Points, in no order, along strands that fork, close into loops and pass close to each other.
Two points are linked if the straight distance between their rows is under 53.6. Some points are linked to none.
j_637: |  -4 |  32 |   9 |  10 |  12 | -21 |  33 |  16 |  21 |   2 |  -2 | -11 |  -8 |  -2 |   8 | -21 |   5 | -19 | -22 |   3 |  -3 |   0 |  11 |  -3 |  -1 |
j_967: | -11 |  23 | -15 | -11 |  13 |  10 |  -4 |  -1 |   4 |  10 | -20 |  -9 |  10 | -14 |  18 |  27 | -11 |  26 | -17 | -16 |  13 |  19 | -18 |  13 | -19 |
j_70: |   4 | -10 |  -6 |  24 | -12 |  32 |   3 |  -9 | -23 | -18 |  -1 | -12 | -23 |   2 |  11 |   5 |  17 |  -3 |  27 |  -1 |  -2 |  21 |   5 |  -5 |  -1 |
j_767: |  20 |   0 | -12 |  -2 | -11 |  -6 |   3 | -14 |   3 | -10 |   3 |  -2 | -12 |  -7 |  -4 |  -8 |  -6 |  11 | -19 | -16 |   5 |  -8 |  14 | -14 | -20 |
j_646: |  10 |   6 | -11 |  -5 |   5 | -27 |  -6 |   8 |   5 |   5 | -21 | -15 |  -3 |   2 |   4 |   1 |   4 |  10 | -21 |   5 | -13 |   7 | -16 |  -3 |  11 |
j_982: |  -1 |  13 |   2 |  -9 | -13 | -25 |  23 |  12 |  -3 | -14 |   6 | -22 | -14 | -12 | -11 | -27 |  17 |  -9 |  -1 |  13 | -15 |   2 |   4 |   1 |  33 |
j_724: |   2 |   5 |  -4 |  20 |  17 |   8 |   0 |  -7 |  -7 |  22 |   2 |   9 |  -9 |   2 |  -9 |  -5 |   1 |  10 | -34 |   5 |  -6 |  -3 |  -3 |   3 | -19 |
j_154: |   5 | -12 |   5 | -13 |  11 |  14 |  -2 |   1 |  23 |   0 | -21 |  -2 |  10 | -26 |  -3 |   1 |  -9 |   0 |  -3 |  -6 |  10 |  -8 |   2 |   5 |  -2 |
j_388: |   2 | -19 |   0 |   3 |   0 |  -7 | -20 |   3 |  22 |  24 |  15 |  24 |   8 |  14 | -22 |  -1 | -15 |  11 | -17 |   3 |   5 | -26 |  14 | -12 | -17 |
j_335: |  -7 |  12 |   7 | -24 |  -2 |  -8 |  -1 |  14 |  18 | -10 |  -2 |  -2 |  18 |  -7 |  13 |  12 | -12 | -14 |  38 | -29 |   6 |   0 |   9 |  -1 |  -5 |
j_397: |   4 |   0 | -14 |  10 |  11 |  -8 |  -1 | -11 |  -4 |  10 |   0 |  10 | -15 |  15 |  -7 |  -2 |  12 |  29 | -39 |  17 |  -8 |   2 | -11 |  -5 | -13 |
j_12: |   3 |   1 | -22 | -22 | -13 | -13 |  -8 | -11 | -17 |  -5 |  -7 |   1 |  10 |  15 |  22 |  23 |   0 |  11 |  -5 |  14 |  -3 |  20 | -21 |   7 |   8 |
j_407: | -22 |  27 |  -8 | -21 |  -8 | -14 |  -3 |  11 |   8 |   2 |  -1 |   1 |   2 | -20 |  11 |  22 |   5 | -12 |  20 | -11 | -26 |  22 | -20 |   7 |  -4 |
j_539: |  15 |  18 |   7 | -17 |  12 |  -1 |   3 |  21 |  15 |  19 |  -8 |  -9 |   5 |  -7 |   9 | -13 | -31 | -14 |  -4 | -38 |  22 | -20 |  32 | -26 |  -4 |
j_238: |  -9 |   6 |  21 | -12 |  14 |   5 |  10 |  19 |  17 |  -6 |  -5 |   1 |  14 |  -6 |  12 |  -1 | -14 | -11 |  30 | -32 |  21 |  -7 |   4 |   2 |  -4 |
j_881: |  28 |  15 | -16 |  -5 | -31 |  -6 |   6 | -15 | -31 | -20 |  11 |  -1 | -24 |  14 |   3 |  -7 |  16 |  -6 |  -8 |   3 |  -1 |  17 |  -2 | -11 | -15 |
j_424: |  -6 |   2 |  -7 |  -5 |   3 |  11 |  -8 |   2 |  -5 |  -2 | -24 | -16 |   2 | -18 |   9 |  16 |   1 |  14 |   8 |  -3 |  -4 |  14 | -16 |  18 |  11 |
j_716: |  14 |  -7 |  -7 | -26 | -27 |  -9 |   0 |  -6 |  -3 | -26 |   5 |   1 |   3 |   8 |  14 |  15 |  -8 | -13 |  24 | -11 |  10 |  10 |   6 |   2 |  -7 |
j_128: |  -6 |  16 |  -2 | -21 |  -3 | -19 |  -1 |  25 |  30 |   4 |  -7 | -13 |  21 | -19 |  10 |  -2 |  -4 |   5 | -11 |  14 |   0 |  -7 | -17 |   6 |  22 |
j_708: |   4 | -39 |  -4 |   9 | -11 |   9 |  -4 |  -3 |  18 |  -3 |  -6 |   2 | -17 |  -3 | -24 |  -5 |  13 |   3 |  24 |  19 | -17 |  -8 |   9 | -15 |   7 |
j_120: |  16 |  -1 |  -3 |  10 |  16 | -10 |   6 |  10 |  32 |   8 | -15 |  -6 | -22 |  -3 |  -9 | -21 |  12 |  16 | -16 |  -8 |   2 |  -7 |   8 | -17 | -19 |
j_570: |  -3 |  -9 | -28 | -12 |  10 |  -4 |  18 |  -9 |   8 |  -5 | -14 |  -1 |  -7 |   7 |   6 |  14 |  22 |  34 | -15 |  19 |   0 |  18 | -32 |   1 |   6 |
j_789: |  21 |  22 | -11 |   2 |   0 | -24 |  18 |   6 |   9 | -15 | -13 | -11 | -14 |  16 |  22 |   1 |   8 | -23 |   3 | -16 |  -8 |   9 |  10 |  -7 | -13 |
j_656: |   6 | -18 | -18 | -12 | -13 | -16 | -30 | -10 | -24 |   4 |  -2 |   4 |  -6 |  32 |  13 |  10 |   4 |  14 |  -8 |  12 |  -7 |  19 | -12 |  -4 |   1 |
j_401: | -27 |  25 |  -8 | -27 |  -6 | -21 |   0 |   7 |  -1 |  10 |  10 |   4 |  18 |  -8 |  17 |  25 |   0 |  -2 |  12 |   3 | -21 |  16 | -29 |  18 |  12 |
j_899: | -14 |  10 |  -6 |  11 |  24 |  23 |  22 |  -2 |  16 |   5 | -17 |  -2 |  16 | -19 |   8 |  16 |   0 | -10 |   6 |  -3 |   2 |   4 | -17 |  26 |  -9 |
j_732: |  -4 |  -8 | -24 |   8 |  16 |   1 |  -1 |  -9 |   4 |  12 | -16 |   5 | -12 |   3 |  -1 |   9 |  14 |  43 | -26 |   6 |  -3 |  14 | -20 |  -2 |  -5 |
j_116: |   9 |  13 |  12 |   3 |  23 | -17 |  -8 |  38 |  11 |  19 | -12 | -14 |  -9 |   2 |   5 | -30 |  -1 | -18 | -14 | -23 |   6 | -13 |  27 | -15 |  -1 |
j_201: |   0 |  -7 |   4 |  16 |  10 |  24 | -10 | -19 |  -7 |   4 |   3 |  10 |   1 |   1 |  -4 |   8 |  -2 |  14 | -12 |  -4 |   6 |  -1 |  -6 |   5 | -24 |
j_553: |  -6 |   8 |  11 |   6 |  -2 |   7 |  32 |  -1 |  -4 | -12 |  -3 |  -8 | -17 | -27 | -16 | -19 |   2 | -11 |   4 |  -1 |  -6 | -14 |  16 |  -1 |  10 |
j_569: |  11 |  22 | -13 | -13 | -24 | -21 |   8 | -10 | -37 | -10 |  13 |  -6 | -14 |  11 |   4 |  -5 |  19 |  -1 | -11 |  10 |  -8 |  12 |  -4 |   2 |  15 |
j_169: |   0 |   9 |  -3 | -15 |   9 |  -8 | -15 | -11 |  -6 |   5 |  10 |   7 |  25 |   9 |  13 |   9 | -25 |  -5 | -30 |  -4 |   9 |  -3 |  -9 |   1 |  -6 |
j_91: |  -8 |   0 | -22 |  -7 |  -7 |   6 |   2 |  -9 | -31 |   0 |   5 | -10 |  -4 |   3 |   1 |   9 |  19 |  26 |  -5 |  12 |  -3 |  21 | -27 |   6 |  35 |
j_353: | -40 |  35 |  13 |   2 |  11 |  12 |  27 |  20 |  17 |  14 |   1 |   8 |  11 | -35 |   3 |  -1 |  -8 | -24 |  11 |  -8 |   2 |  -2 |  -4 |  18 | -13 |
j_194: |  -9 |  -7 |  13 |   0 | -14 |   8 |  -6 | -10 | -15 | -13 |  28 |   6 |  -3 |  -1 | -16 | -14 | -10 |  13 |   0 |  -9 |  10 |  -7 |  13 |  -4 |  -2 |
j_461: |  -9 |  -9 | -10 |  -3 | -20 |  19 |  -9 | -20 | -45 |  -4 |  14 |  -4 |   5 |  11 |   6 |  15 |  11 |  15 |  12 |  28 |  -4 |  22 | -23 |   0 |  35 |
j_549: |  18 | -17 | -14 |  -2 |  -9 |  19 |  13 |  -3 |  12 | -16 | -11 | -11 | -24 | -20 | -12 |  -8 |  20 |  10 |  27 |  -6 |   3 |   4 |   7 |  -5 |   2 |
j_358: |   6 |  -6 |   2 |   6 |  -4 |  12 |  21 | -19 |  -5 |  -5 | -20 |  -5 | -25 | -31 | -16 |  -3 |  -4 | -19 |   5 |  -4 | -13 | -11 |  20 |  -5 |   6 |
j_184: |   2 |  -9 |   0 | -10 | -12 |  12 |  -9 |   8 |   3 | -19 |   2 | -13 |   8 |   0 |   3 |   6 |  -1 |  16 |  34 | -25 |  21 |   8 | -13 |   5 |   0 |
j_60: | -29 |  35 |   8 |  -3 | -12 |  13 |  29 |   5 |   3 |   1 |  13 |  -2 |   3 | -38 |  -4 |   3 |  -4 |  -5 |   9 |  -3 |   4 |   0 |  -2 |  13 |  -7 |
j_219: |   7 |  26 |   6 |  11 |  14 | -19 |   8 |  27 |   8 |   7 | -14 | -21 | -15 |  -6 |   8 | -27 |   4 | -14 | -23 | -14 |  -4 |  -5 |  16 | -12 |   4 |
j_555: |  19 |  -1 |  -7 |  -5 |  12 | -22 | -27 |  16 |  20 |  16 | -28 | -19 | -10 |   7 |   4 |  -9 |  14 |  25 | -27 |   5 |  -8 |   6 |  -7 | -20 |   4 |
j_322: |  18 |   9 |  -2 |   9 |   5 | -14 |  24 |   3 |   4 | -11 |  -4 |   2 | -11 |  20 |  16 | -12 |  -2 | -25 |  -2 | -20 |   1 |  -3 |  19 |  -7 | -19 |
j_478: |   9 | -21 |   6 | -22 | -19 |  -2 |   0 |   0 |   2 | -22 |  -8 |  -6 |   7 |   2 |   9 |  11 |  -9 | -20 |  37 |  -5 |   3 |   3 |  10 |   1 |  11 |
j_95: |   0 | -23 |   6 | -17 |   0 |  -9 | -16 | -13 |  16 |   4 |  11 |  10 |  15 |   2 | -14 |  -6 |  -4 |  21 | -19 |  30 |   2 | -15 | -17 |   4 |  13 |
j_788: |  -4 |  -4 |   5 |  -2 |   3 |   7 | -23 | -24 | -38 |  12 |  -1 |  14 |  15 |  10 |  -2 |  18 |  -6 |   7 | -24 |  14 |  -9 |   3 |  -8 |   6 |   9 |
j_806: |  -1 | -28 |  -1 |  16 | -15 |  29 | -23 | -22 | -26 |  -3 |   8 |   8 |   3 |  -3 |  -1 |  22 |  -3 |   6 |  17 |  21 |  -9 |   6 |   2 | -13 |   9 |
j_865: |   9 |   5 |   1 |  16 |  15 |   5 |   9 |   4 |  27 |  12 |  -4 |   7 | -25 |  -2 |  -7 | -23 |  -5 |   5 | -11 | -29 |  12 |  -9 |  25 | -19 | -29 |
j_6: |   6 | -27 |  11 |   5 |  -1 |  19 | -15 |  10 |   0 | -21 |  -3 |  -2 |   5 |  13 |  10 |   9 |   3 |   8 |  36 | -15 |  10 |   7 |  -3 |  -3 |  -2 |
j_386: |  -7 |  12 |   8 | -10 |  -5 |  10 |  13 | -16 |  -7 | -13 |  24 |   9 |  27 |  -7 |   3 |  13 |  -6 |   0 |   6 |   7 |  14 |  -2 | -16 |  14 |  -3 |
j_249: |   2 |  13 |  -9 |   3 |  -6 | -17 |  16 |   6 |  -4 | -14 | -17 | -11 | -14 |   5 |  12 |  13 |  16 | -11 |   8 |  -5 | -13 |  17 |  -1 |  10 |   2 |
j_729: |  -2 | -10 |  11 |  18 |  13 |  21 |   9 |  -2 |  20 |   5 |   0 |  15 | -20 |  -4 | -13 | -16 |  -2 |  11 |   8 | -22 |  15 | -14 |  23 | -11 | -27 |
j_245: |  13 |  11 |  12 |  -1 |  21 |  -3 |  -4 |  23 |  22 |  25 |  -6 |  -6 |  -2 |  11 |  10 | -31 | -13 | -22 |  -2 | -37 |  20 | -21 |  30 | -26 |  -7 |
j_146: |  -1 |  15 | -15 | -21 | -31 | -16 |   1 |   0 | -22 | -15 |  18 | -13 |   1 |  -6 |  -3 |   3 |   2 |  -1 |   6 |   2 |   1 |   6 |  -7 |   7 |  17 |
j_188: |   7 |   0 |   5 |   6 |  14 | -19 |  -6 |  -9 | -14 |  14 | -12 |   2 |   5 |   4 |  -8 | -10 |   2 | -17 | -26 |  26 | -24 |  -8 |   4 |   9 |  17 |
j_774: |  -9 |   4 |  -4 | -16 | -20 |   3 |   1 |   2 |  -4 | -15 |  13 | -13 |   5 | -21 |  -3 |   4 |  -9 |  11 |  16 | -14 |  10 |   6 |  -2 |   9 |   8 |
j_535: |  -4 |   7 |  11 |  21 |   8 | -18 |  10 |   1 | -11 |  11 |  -2 |   4 | -11 |  11 |  -9 | -13 |  17 | -11 | -22 |  27 | -22 |  -5 |   0 |   7 |  15 |
j_701: |   5 | -15 |  -3 |  23 |  27 |  32 |   4 | -20 |  -1 |  13 |  -2 |  18 |   8 |   9 |   2 |  13 |   1 | -12 |  -1 |   6 |  -2 |  -4 |  -9 |   6 | -17 |
j_545: |  -8 |  15 |  -9 | -33 | -13 | -26 |  -6 |  -9 |  -7 |  -2 |   4 |   2 |  17 |   9 |  14 |  28 | -10 |  -1 |   0 |   6 |  -8 |  12 | -17 |  11 |   8 |
j_518: |  10 |  -2 | -20 |  15 |  -9 |  20 |  10 |   0 |  -5 | -19 |  -4 | -16 | -23 |  -9 |   5 |   8 |  25 |   9 |  32 | -15 |   2 |  21 |  -2 |   2 |  -8 |
j_674: |   1 | -15 |   5 |  20 |  13 |  30 |   9 | -19 |  -7 |  -2 |   6 |  14 |  13 |  12 |   1 |  15 | -10 | -28 |  22 |  -3 |   7 |   1 |   2 |   5 |  -8 |
j_894: |  10 | -23 | -17 |   3 | -23 |  -1 |  -9 |  -1 |   4 |   0 |   5 |  -8 | -28 | -13 | -27 | -11 |  25 |  13 |  13 |  15 | -20 |  -5 |   7 | -11 |  27 |
j_699: |  -1 |  -1 |  14 | -14 |   8 | -12 |   1 |  21 |  16 |   2 |  -6 |  -8 |   2 | -11 | -12 | -26 |  -7 |  -7 |  -5 |  -1 |   2 | -18 |  14 |  -5 |  16 |
j_843: | -14 |  18 |   3 |  -4 |  -8 |   7 |  16 |  -2 |   4 | -11 |   9 |  -4 |  10 | -22 |  -2 |   1 |  -8 |   2 |   5 |  -4 |  11 |   0 |  -6 |  15 |  -1 |
j_505: |   7 |   4 |  -7 |  -4 |  11 | -17 |  -2 |  -8 |  -5 |   5 | -21 |  -5 |  10 |   0 |  10 |   5 |   2 |  -7 | -24 |  16 | -16 |  -1 | -10 |   7 |  11 |
j_361: |  -6 |  16 |  15 |  12 |  -1 |  -4 |  39 |   4 |  -3 | -10 |   6 |  -2 | -14 | -13 | -21 | -31 |  11 | -20 |  -9 |  14 |  -3 | -12 |  14 |   4 |   7 |
j_428: |  11 |   2 |  -8 |  15 |  -4 |   9 |  14 | -24 | -18 |  -9 | -19 |   0 | -14 | -10 |  -2 |   9 |   3 | -25 |   1 |   3 | -15 |  -3 |  13 |  -1 | -12 |
j_734: |  -5 |  -3 |  -6 |  13 |  31 |  16 |  15 |  -4 |  11 |  10 | -14 |   2 |  11 |   1 |   4 |   2 |   1 | -19 |  -4 |   7 |   4 |   2 | -15 |  12 |  -9 |
j_85: |   1 |   4 |  10 |   2 |  19 |  -1 |  -9 |  23 |  23 |   7 |   8 |   5 |   8 |  11 |   9 | -14 | -11 |   6 | -16 | -21 |  23 |  -9 |   3 |  -5 | -14 |
j_939: |   8 |  -9 |  -4 | -11 |   0 |  -3 | -25 | -24 | -25 |   6 |  -1 |  10 |  26 |  14 |   9 |  16 | -19 |   2 | -23 |   4 |   0 |  -1 | -12 |   6 |  -2 |
j_284: |   8 | -34 |  -8 |  12 | -27 |  21 |   5 | -17 |  13 |   0 |  17 |  10 | -13 |  -6 | -27 |   4 |  18 |  15 |  19 |  31 |  -6 | -11 |   3 | -19 |   0 |
j_954: | -10 | -12 |  15 |  32 |  12 |   0 | -14 |   8 | -11 |  21 |  11 |  18 |   1 |  27 | -10 |   0 |   0 | -11 |   3 |   6 |  -6 |   0 |  10 |  10 |  -1 |
j_892: |   4 |  -5 |  10 |   3 | -18 |   5 |  12 | -16 | -19 | -20 |  18 |   7 |  -4 |  11 |  -8 |  -8 |  -3 |  -4 |   8 |  -5 |   8 |   0 |  13 | -10 |  -3 |
j_596: |  18 |   7 | -10 |   4 | -18 |   0 |   3 | -29 | -22 | -12 |  -5 |  -3 | -17 | -13 |  -9 |   5 |  -6 |  -5 | -10 | -15 |  -7 |  -5 |  11 |  -7 | -25 |
j_915: |  10 | -14 |  10 |   6 |   0 | -13 |  10 |   3 |   4 | -10 |   4 |  12 | -18 |  28 |   6 | -14 |  -4 | -33 |  13 | -10 |   0 |  -2 |  20 | -13 | -14 |
j_543: |   2 |   1 |  15 |   9 |  26 |  -4 | -29 |  27 |  14 |  13 |   3 |   0 |   5 |  29 |   9 | -16 |   5 |  16 |   4 | -21 |  22 |  -1 |  -4 |  -5 | -18 |
j_698: |  -8 | -10 |   9 |  -7 |  12 |  -4 |   0 | -14 |   3 |   9 |   9 |  11 |  17 |   5 |  -8 |  -3 |   1 |  21 | -32 |  37 |   1 |  -1 | -25 |   8 |  17 |
j_900: | -13 | -19 |  20 |  17 |   2 |  16 | -15 |   9 | -15 | -16 |  13 |   3 |   5 |  29 |  11 |   8 |  -2 |  -3 |  29 | -10 |   4 |  14 |  -2 |   3 |   6 |
j_883: | -12 |  -2 |  17 |   4 |  -2 |  -3 |  13 |   5 |  -2 | -12 |  12 |  -6 |  13 |   4 |  -3 |  -6 |   4 | -14 |  14 |  22 |  -5 |  -1 |  -9 |  14 |  32 |
j_92: |  -2 |   9 |  10 |  25 |   4 | -25 |   7 |   3 |  -4 |  19 |  13 |  12 | -19 |  11 | -25 | -25 |  14 |  -8 | -25 |  21 | -18 | -12 |  16 |  -4 |   0 |
j_686: |   3 | -27 |   2 |   4 |  -6 |  -6 | -22 |  -3 | -18 |   5 |  -2 |  19 |  -5 |  43 |   7 |  18 |   6 |   1 |   4 |  27 |  -9 |  15 |  -7 |  -2 | -10 |
j_990: |   5 |  10 | -15 | -32 | -31 | -24 |   1 |   0 |   5 | -12 |  16 |  -5 |  11 |  14 |  19 |  23 |  -5 |  -7 |   8 | -11 |  -3 |  17 | -10 |  -1 |  -6 |
j_204: |  10 |  14 |  -9 |  -7 |   1 |  -7 | -21 |  -3 |  -8 |   4 | -28 | -26 |  -4 | -34 |  -6 |   1 |  -7 |  -6 | -13 | -16 | -13 | -11 |  12 |   7 |   8 |
j_958: |   1 |  19 |  -7 | -12 |  16 |  12 | -13 |   0 |  17 |   6 | -15 |   2 |  23 | -12 |  21 |  26 | -17 |   3 |   2 | -30 |  16 |   3 |  -8 |  12 | -21 |
j_754: |  16 | -11 | -16 | -10 | -19 |   3 |   8 |  -3 |   7 | -13 |  -1 | -14 | -27 | -29 | -22 | -20 |  19 |   3 |  10 |   7 |  -9 |  -8 |  10 |  -9 |  19 |
j_955: |  -6 |  -2 |   5 |  24 |  -3 |  20 |   8 |   2 | -15 | -21 |  -2 | -10 |  -2 |   0 |  13 |  12 |  13 | -13 |  32 |  12 | -14 |  16 | -10 |   6 |  15 |
j_722: |  -2 |  12 |   0 |   3 |  16 |   3 |  -7 |   2 |   0 |  15 |  17 |   5 |  17 |  11 |  14 |  -7 | -15 |   6 | -38 | -10 |  21 |  -5 |  -4 |  -3 | -14 |
j_666: |  -1 | -23 |   3 |  25 |   0 |  -3 | -17 |   4 | -14 |  20 |   4 |  21 |  -8 |  35 |  -9 |  14 |   9 |  -7 |   4 |  25 | -16 |   0 |   5 |   2 |  -8 |
j_456: |  -8 | -19 |   5 |  32 |   8 |  23 |  -1 |  -2 |  19 |  19 |  10 |  24 |  -7 |   1 | -19 |   0 |  -3 |   7 |  20 |  -8 |   7 | -13 |  26 |  -5 | -17 |
j_737: |   0 | -23 |  -6 |  16 | -23 |  28 |  -1 | -25 |   2 |  -7 |  23 |  18 | -12 |   4 | -22 |   7 |   9 |  24 |  15 |  13 |   4 |  -5 |   4 | -14 | -14 |
j_610: |   6 |  16 |   0 | -15 |   1 |   2 |  -5 |   4 |  10 |   6 |   3 |  -2 |  10 | -19 |   1 | -13 | -36 | -14 | -29 | -23 |  13 | -26 |  26 | -18 |  -9 |
j_197: |   0 |   4 | -30 | -17 |  -2 |   0 |  12 |  -3 |  -7 |  -6 |   2 |  -9 | -12 |   5 |  -2 |   1 |  31 |  29 |  -3 |  15 |   0 |  19 | -30 |   9 |  23 |
j_162: |   1 |  29 |   3 |  -6 | -19 | -24 |  35 |   0 |   1 | -12 |   5 | -10 |  -2 | -17 | -11 | -18 |  12 | -20 |  -9 |  21 | -11 |  -8 |   4 |  -2 |  12 |
j_240: |  -2 | -21 |   0 |  19 |  -2 |  -1 | -13 |   1 |  23 |  23 |   4 |  23 |  -6 |  11 | -30 |   0 |   0 |  15 |   6 |   5 |   2 | -19 |  14 |  -2 | -17 |
j_973: |   4 | -22 |  10 | -10 | -21 |   8 | -12 |  -4 | -22 | -16 | -10 | -10 |  -3 |  -6 |   7 |   9 | -10 | -25 |  36 |  -3 |  -6 |   4 |  23 |  -7 |  15 |
j_432: |  16 |  -5 |  -6 |  -3 |  13 | -20 |  -9 |  17 |  34 |  14 | -14 | -11 |  -8 |   4 |  -8 | -20 |  18 |  30 | -16 |   3 |   1 |  -7 |  -5 | -23 |  -7 |
j_572: | -12 |   7 |  12 |  -3 |  -3 | -15 |   7 |   4 |  -8 |  -5 |  -8 | -10 |  18 |   1 |   8 |  11 |  -1 | -24 |  12 |  12 | -18 |   3 | -10 |  21 |  23 |
j_497: |   2 | -11 |   1 |  12 |  -8 |  29 |  -5 | -24 | -19 |  -8 |  14 |  10 |   3 |  -8 |  -8 |  16 |   4 |  12 |   3 |  14 |   2 |   1 |  -5 |  -1 |  -7 |
j_325: |  11 | -10 |  16 |  -4 |  12 | -12 |  -1 |  23 |  11 |  -8 | -16 |  -7 |  -3 |  17 |   8 | -13 |  10 |  -9 |  24 | -11 |   4 |  -2 |   3 |  -7 |   5 |
j_974: |  -5 |  -7 |  18 |  -1 |   0 | -21 |  11 |  18 |  10 | -10 |   3 | -11 |   0 |   0 | -11 | -24 |   9 |  -6 |   8 |  14 |  -8 |  -7 |   5 |   7 |  28 |
j_696: |  -6 | -25 | -15 |   9 | -18 |  29 | -22 | -14 | -34 |  -3 |  17 |   1 |   4 |  12 |  10 |  18 |   9 |  19 |  18 |  31 | -11 |  17 | -10 |  -9 |  22 |
j_354: | -11 |  24 |   1 | -14 |  -4 | -14 |  -3 |  13 |  15 |  -2 |  -7 |   1 |  13 |  -3 |  24 |  23 |   2 | -11 |  32 | -23 | -13 |  10 |  -8 |   6 | -13 |
j_884: |  20 |  -5 |  -9 |  -6 | -21 |   9 |   8 | -17 | -21 | -22 |  15 |   7 | -18 |  16 |  -3 |  -5 |  12 |  -1 |  10 |   4 |   7 |  14 |   7 | -10 | -18 |
j_149: |   0 | -25 |   8 | -12 |  -7 |   0 | -14 |  -7 |   6 |  -9 |  21 |   8 |   8 |  -1 | -16 | -14 |  -9 |  18 |  -5 |   9 |   6 |  -9 |  -6 |  -3 |   5 |
j_101: | -12 |  -1 |  -4 |  18 |   3 |  18 |   8 | -12 | -15 |  -7 | -10 |  -8 |   2 |  -5 |  12 |  19 |   5 |   5 |  13 |  10 | -11 |  16 | -22 |  15 |  12 |
j_831: | -14 |  -2 |  25 |   7 |  12 |   1 | -26 |  35 |  -5 |   2 |  10 |  -4 |   3 |  17 |   5 | -12 |  -5 |  23 |   9 | -20 |  18 |   7 |  -7 |  10 |   0 |
j_587: |  -1 | -12 |  12 |  -9 |   2 | -12 | -20 |   8 |  16 |  17 |  16 |  11 |   0 | -10 | -22 | -21 | -18 |  12 | -23 |   5 |   7 | -27 |  21 | -19 |  -1 |
j_541: |  11 |   5 |   0 | -11 |  -2 |  -1 |   2 | -13 |   2 |  -3 |   4 |  -1 |  -4 | -15 |  -6 | -12 | -27 |  -2 | -17 | -22 |   9 | -21 |  27 | -16 | -18 |
j_951: | -19 |  24 |  17 |  -7 |  14 |  10 |  17 |  26 |  23 |   8 |  -6 |   3 |   7 | -24 |  11 |  -2 |  -7 | -13 |  19 | -19 |  19 |  -4 |   6 |   8 | -10 |
j_270: | -10 | -12 |  10 |  -4 |  21 |  -1 |   8 |  -6 |   5 |  13 |  11 |  21 |  32 |  26 |   3 |   6 |  -2 |  -1 | -20 |  33 |   3 |   1 | -33 |  10 |  16 |
j_118: |   6 | -13 |  -4 | -10 |  12 |  21 | -21 |  -9 |  11 |   1 | -23 |  -2 |  14 | -14 |   4 |  16 | -17 |   5 |   6 | -22 |  10 |  -5 |  -6 |   5 | -19 |
j_18: | -11 | -15 |  12 |   1 |   9 |  17 |  10 |  -8 |  -3 |  -7 |  17 |  14 |  33 |  17 |   5 |  13 |  -6 |  -1 |   2 |  16 |  13 |   0 | -22 |  13 |   3 |
j_362: |  -4 |  -1 |   9 |  18 |   3 | -28 |  -6 |  15 |   2 |  24 |  13 |   7 | -11 |   8 | -27 | -30 |  -2 | -10 | -18 |  10 |  -9 | -24 |  27 |  -6 |   6 |
j_222: | -17 |  -7 |  18 |  32 |  16 |   7 | -17 |  17 | -11 |   5 |   5 |   4 |   3 |  19 |  -5 |   0 |  -4 |   8 |  10 |  -9 |   0 |  11 |  -4 |  12 |   3 |
j_862: |  -4 |  -2 |   9 |   3 |  -1 | -22 | -12 |  21 |  15 |  12 |  11 |   2 | -12 |  -6 | -21 | -32 |  -1 |  13 | -16 |  -3 |   4 | -19 |  18 | -15 |  10 |
j_749: | -14 |  36 |  -9 | -21 |   5 |  -8 | -12 |  12 |   4 |  24 | -13 |  -5 |  19 | -29 |  18 |  14 | -21 | -13 | -34 |   6 |  -2 |  -9 |  -6 |  11 |   7 |
j_849: | -12 |  28 |   1 | -15 |   0 |  -6 |  -8 |  -6 |  -3 |  16 |   4 |  -1 |  34 | -18 |  12 |  17 | -21 | -15 | -33 |   0 |   2 | -13 |  -2 |  12 |   0 |
j_163: | -11 |  13 |  -5 |   5 |  12 |  17 | -12 |  11 |  -1 |   0 | -20 | -11 |   5 | -12 |  14 |  21 |  -5 |  32 |   7 | -16 |  12 |  21 | -22 |  19 |  -5 |
j_554: |   8 | -17 |   9 |   2 |   7 |   9 |   9 |  -7 |  -9 |  -3 |   0 |  19 |   5 |  17 |   6 |  -2 | -16 | -38 |  18 | -11 |   5 |  -7 |  22 |   3 | -13 |

A tip is a point with one link. Name the tips that can be reached along the links from each point below, in the order of the rows.
j_587: j_637, j_572
j_322: j_154, j_899, j_249
j_85: j_788, j_973, j_749

How many points has the smallest loop of links through each point below? Write none if it is on no loop.
j_407: 20
j_696: 11
j_505: 16
j_892: 14

A piece is two or more points that can be reached from each other along the links. Count, over all rows, the pieces, the separate loops (a circle has one, a figure eight two, a Y none), the forks (points with three links) and the tips (points with one).
pieces: 3
loops: 4
forks: 10
tips: 8
